Points on a hilly landscape, in no order, each with its height.
A climber steps from a point to the highest of its 2 nearest points, and stops where none of them is higher. Distance is the straight distance between rows; heights are no part of it.
Bufuz (h 2.0): 3,-11,-32,-10,22,-4,11,11,10,2,-17,5,3,-4,-2,-1,9,17,28,-22,8,-10
Zilon (h 26.8): -12,-2,25,17,-24,-11,14,-9,32,17,32,-3,3,10,-11,46,8,16,-21,7,-2,3
zenu (h 0.6): 7,-7,-23,-28,29,-4,19,-1,2,24,-1,6,10,-9,6,10,2,-1,7,-20,30,-17
dize (h 58.7): -7,-28,-19,15,3,-8,-6,1,-1,-15,1,31,7,18,31,-45,6,-26,31,-19,-23,-28
Rakos (h 31.3): 16,10,-27,-20,21,17,2,11,-47,-19,19,0,-1,-11,11,-3,-11,-34,-3,9,21,-3
kive (h 18.0): -3,-13,-4,22,-44,-7,-11,-9,11,14,-22,21,-12,-10,6,7,25,-3,16,0,-18,8
neru (h 54.1): 1,3,45,5,0,-13,9,-21,20,-5,27,-6,18,20,5,-24,-32,13,-31,21,-2,1
risi (h 39.7): 1,18,10,10,25,16,-7,21,-22,-7,23,0,8,22,-3,-15,-12,-14,5,2,-1,-2
botis (h 17.0): -14,-18,-8,27,-52,-7,-10,1,-5,5,-5,6,13,-1,32,-17,17,1,23,12,-24,16
dinif (h 17.9): 4,53,-7,-8,11,6,21,13,-4,24,9,-29,22,2,9,-11,-22,-8,-19,7,8,39
Gov (h 30.5): 3,-11,-18,-54,-4,14,-35,26,-5,-27,-7,-34,-1,-30,4,-25,25,-29,0,-44,-8,13
lapan (h 21.6): 4,-19,-23,-16,-9,-10,-1,-14,11,-8,-48,-4,-15,-30,2,10,17,25,20,-15,-13,1
dogi (h 30.6): -3,-33,25,10,0,-14,0,12,28,-22,29,7,-10,24,1,-1,-16,-12,0,24,-15,-24
siz (h 33.3): -13,19,12,1,21,1,11,8,19,39,24,6,17,5,-8,-1,-16,6,-4,9,-1,31
negi (h 50.4): -14,-1,-4,5,11,25,2,14,-22,-16,-2,19,6,16,-1,-7,7,-23,9,-6,0,-24
fivof (h 48.3): 13,-20,22,16,-15,-6,-15,10,1,-5,-19,9,-21,9,-2,12,9,21,1,4,-12,-7
rad (h 5.2): -4,6,-16,-8,29,-2,-8,14,8,-14,-7,-28,18,5,-29,9,2,1,26,-16,33,25
pip (h 41.5): 6,4,28,18,-2,-2,-3,12,5,12,0,10,-1,1,-18,-1,-2,16,-7,4,-3,9
tozav (h 28.1): -7,13,-15,4,13,-5,21,-15,2,33,26,-6,24,10,3,3,-11,20,-2,5,10,47
sovu (h 31.5): -5,-2,-8,-7,-5,19,-38,26,-31,-23,8,0,-11,-11,18,-34,19,-28,18,-12,-22,15
vune (h 56.8): 5,-6,-2,-3,-29,-14,2,7,-24,3,-36,3,-25,0,14,22,14,22,10,-11,1,-12
muku (h 50.5): -8,8,-7,-14,26,10,-21,9,-20,-19,-24,10,-11,-6,0,-25,3,-52,13,-2,1,9
gem (h 12.1): -1,-10,-7,2,2,24,-1,-10,-16,-4,-4,-8,5,10,-12,5,31,14,-7,-27,4,-17
sov (h 37.1): 7,-26,32,-3,-11,0,-4,-35,23,16,39,-14,-24,-4,-1,4,-23,25,-10,25,-11,-11
Der (h 43.2): 18,-24,36,15,-19,-7,-7,-6,16,-3,20,-3,-38,-11,9,15,-18,3,-16,25,-7,-28
bune (h 24.1): -8,37,8,30,11,2,5,23,-1,-18,-2,-6,9,5,-13,4,-7,-10,-15,37,-16,-2
Feg (h 27.3): -24,-8,11,-10,-1,-1,12,-6,19,11,-1,8,-14,-6,-17,41,2,-6,-16,19,7,-23
tev (h 34.5): -5,19,20,11,10,19,-5,4,-8,8,15,-8,19,19,-25,-12,9,3,3,-12,7,15
Dusa (h 12.8): -15,21,-7,-3,3,-8,12,-21,2,6,1,-10,9,10,-23,28,-29,-1,-9,31,12,21
mubas (h 22.1): 18,3,-6,-8,-10,-10,14,-1,14,10,-28,-10,-11,-10,-9,32,15,0,-4,-19,11,4
savaz (h 24.3): -5,-24,-4,-6,-7,-14,-10,-22,9,-2,-34,31,-15,-16,11,0,5,15,13,7,-2,-13
Bini (h 30.4): -1,-15,8,22,-7,-25,3,-22,2,-7,15,23,0,10,5,9,-11,17,4,19,12,-35
zelum (h 47.2): -13,-24,-30,-9,7,15,2,-9,-7,-5,-12,24,13,2,12,-28,21,-26,16,-10,-12,-29
sot (h 24.0): -3,30,-21,1,20,20,3,2,-37,7,8,4,13,-21,11,-2,-2,-23,-27,12,1,-9
Vuz (h 18.8): -2,36,9,-3,6,15,14,-10,-38,15,5,-3,7,14,11,9,-6,3,-21,2,6,-8
Magab (h 19.1): -8,-33,-25,25,-33,-3,-26,-7,-10,-16,-7,11,12,-5,20,-27,24,4,35,-14,-13,10
buko (h 18.5): 21,-6,-9,-26,14,21,-6,7,-9,-11,-6,-37,7,-14,-19,-14,19,-1,1,-48,11,6
ziz (h 30.3): -10,1,24,19,-34,-2,8,-15,21,4,15,13,-5,-8,-6,28,14,-2,-19,16,4,-24
miduv (h 37.9): 9,4,-12,-18,11,6,-3,31,-38,-16,-11,-15,-4,20,-3,12,-3,-7,12,-20,14,0
latu (h 31.2): 17,7,-17,-26,2,0,21,13,-22,2,-20,-33,3,20,14,15,-20,-10,2,-22,27,-11
vugab (h 27.1): -1,-28,0,7,-7,-15,-13,-34,18,-7,-4,15,-20,-8,-11,27,0,25,-5,9,11,-25
rodut (h 39.9): 12,10,-10,-23,13,9,6,6,-33,-3,-25,4,-1,-14,8,-4,-12,-45,-2,-8,15,-9
kituf (h 23.3): -10,21,12,3,-21,-3,12,-19,15,23,20,-9,-14,4,-3,46,-4,19,-19,21,-2,27
Kogi (h 47.6): -4,-31,-7,18,8,-21,-5,7,31,-20,7,28,5,9,0,-32,9,-9,27,-9,-9,-25
vuna (h 10.4): -8,5,-3,-12,28,-9,10,-20,-5,12,9,3,8,23,-8,16,-33,17,0,6,15,-2
bera (h 19.8): 14,-11,-4,12,-15,-7,-4,2,13,10,-26,12,-4,-30,-9,11,29,-10,8,-15,-1,17
rar (h 35.3): 12,-15,21,12,16,-19,-12,0,3,-20,10,23,-11,24,1,-10,-28,-4,4,11,-6,-30
dalod (h 16.1): -8,10,-13,7,-12,4,14,17,-19,2,-11,22,4,-2,18,10,4,-17,2,22,-3,7
guzo (h 35.4): -12,-44,-12,11,-17,-4,-15,2,40,-16,-6,11,-15,-11,-9,-5,18,13,17,17,-19,-18
pim (h 13.4): 17,37,-6,-22,-13,8,19,-17,-17,13,2,-36,8,2,16,7,-17,-5,-25,-9,18,28
lusoz (h 41.1): -14,19,29,1,-2,12,9,-22,20,26,12,8,15,19,6,-19,-29,19,-24,9,-15,25
Duvo (h 14.6): 10,38,0,-6,-10,3,28,-2,-14,7,-14,-19,2,-1,-2,34,2,-25,-18,9,20,14
rol (h 32.7): 22,-8,-29,-39,-4,4,10,20,-16,-3,-8,-19,-3,-11,17,-2,-15,-39,1,-18,26,-15
liro (h 40.7): 2,34,17,-4,9,-16,8,-10,17,20,6,-18,-24,-4,3,14,-34,20,-25,37,-16,15
sozab (h 15.0): 0,-6,-4,-15,25,24,-4,3,-4,-29,-27,-15,7,-9,-16,-17,30,8,8,-35,5,-15
Noza (h 22.9): -8,36,-10,-20,1,6,25,-8,21,24,4,-9,24,16,18,-4,-17,8,-18,-5,0,50
Ledus (h 41.8): 3,10,26,17,15,-11,-2,-17,3,-4,12,4,9,36,-7,-15,-38,5,-3,18,-10,-17
Zisa (h 30.9): -1,44,19,7,32,-11,5,10,5,6,-2,-5,6,1,-13,-3,-27,4,-16,36,-14,13
repit (h 3.4): -13,-9,-13,6,26,-8,-9,27,9,-18,-14,3,-5,0,-24,-9,13,3,32,-18,16,5
Galuv (h 40.6): 3,-29,10,15,10,-12,-11,14,39,-16,-1,31,-15,-10,-19,-18,1,12,19,6,-4,-9
Fidis (h 18.7): 18,-5,-9,-5,4,14,-16,-3,-20,7,-29,11,-2,-42,5,-26,20,-26,-1,-10,-5,7
vinik (h 7.6): -8,3,-13,-4,12,8,1,-4,14,-5,7,-30,17,9,-31,5,28,23,13,-36,9,20
nozo (h 39.6): -6,-9,-23,-38,12,11,-28,20,-22,-17,-16,-6,-16,-15,16,-27,10,-29,20,-25,-10,3
Riz (h 22.0): -10,-17,-23,-2,-6,0,-24,12,-3,-15,-22,8,-2,1,6,-23,18,3,38,-24,-23,9
tur (h 23.4): 16,-7,-24,-42,17,15,-5,28,4,-20,-18,-31,12,-20,-2,-32,12,-24,13,-52,7,-16
Bopa (h 41.6): 4,-18,34,9,-16,-16,23,-8,32,3,48,-11,11,10,20,-1,-20,14,-34,19,-7,-8
gev (h 40.5): 1,8,4,29,-11,-6,21,-7,7,25,36,22,17,0,10,2,-1,3,-8,11,12,-10
Pote (h 15.8): -22,10,0,25,1,-7,12,-11,13,-2,23,-1,19,20,-6,4,-25,10,-21,42,-4,13
karuv (h 8.3): 5,0,-5,-18,40,-15,1,8,-2,7,4,6,5,33,-11,-3,-21,11,22,-17,9,1
naseb (h 25.5): -21,-8,-6,3,-13,7,-32,30,-13,-16,-6,-10,-10,18,21,-34,3,-9,44,-12,-31,9
zisu (h 34.8): -11,10,-10,17,-16,-8,12,-26,-2,17,11,10,3,-11,-4,29,17,14,-6,0,18,-11
Mam (h 51.6): 8,11,33,-4,0,-9,-4,-2,1,15,1,-5,-38,-20,6,16,-20,10,-20,25,6,-11
gulof (h 49.3): 15,5,27,30,-9,-24,25,6,25,7,36,9,17,5,7,8,-11,11,-10,31,-5,-13
Bozi (h 35.9): 9,-15,39,-1,2,-5,-10,-6,22,20,14,-11,-16,9,-20,-11,-16,32,-8,2,-10,6
mav (h 12.5): 15,17,11,22,-19,31,-7,-4,-37,-20,15,0,9,-12,4,-16,8,-15,-26,8,-3,0
Girug (h 47.3): 5,-8,-25,-15,-8,-1,-7,18,-40,-7,-27,-2,-13,-2,17,-2,19,5,4,-18,-3,-2
Mano (h 9.8): 8,-4,6,4,-1,2,-13,-14,10,-7,-10,-17,3,6,-36,20,28,38,1,-34,5,0
nabev (h 15.7): 17,-3,2,-3,-16,26,-20,0,-33,-8,2,10,2,-22,4,-17,33,-10,-11,-14,0,3
tela (h 24.8): -3,-18,-8,-22,-8,-8,1,10,15,7,-30,4,-25,-20,-20,38,6,-7,-7,14,3,-3
vivud (h 19.5): -23,10,7,11,-19,4,14,-22,34,13,50,-1,-5,10,-1,19,-23,24,-30,34,-17,19
keru (h 21.7): -1,-12,-4,-5,-7,-6,-13,-28,-16,13,-34,17,1,-29,19,-22,10,-1,19,-12,-4,4
vip (h 19.2): 0,13,-1,36,-12,2,8,0,-7,-14,-3,6,13,-4,-1,19,11,-2,-18,28,4,12

Call two points neighbours if one is among the 2 nearest of the other. Go from one point of each pair to the other, from neighbour to neighbour, staying as high as possible. Name the lowest point that can't be avoided.
muku, gulof | dogi
negi, Mam | tev
neru, gulof | Bopa
vune, rodut | latu
vune, Mam | Bozi
negi, dize | zelum
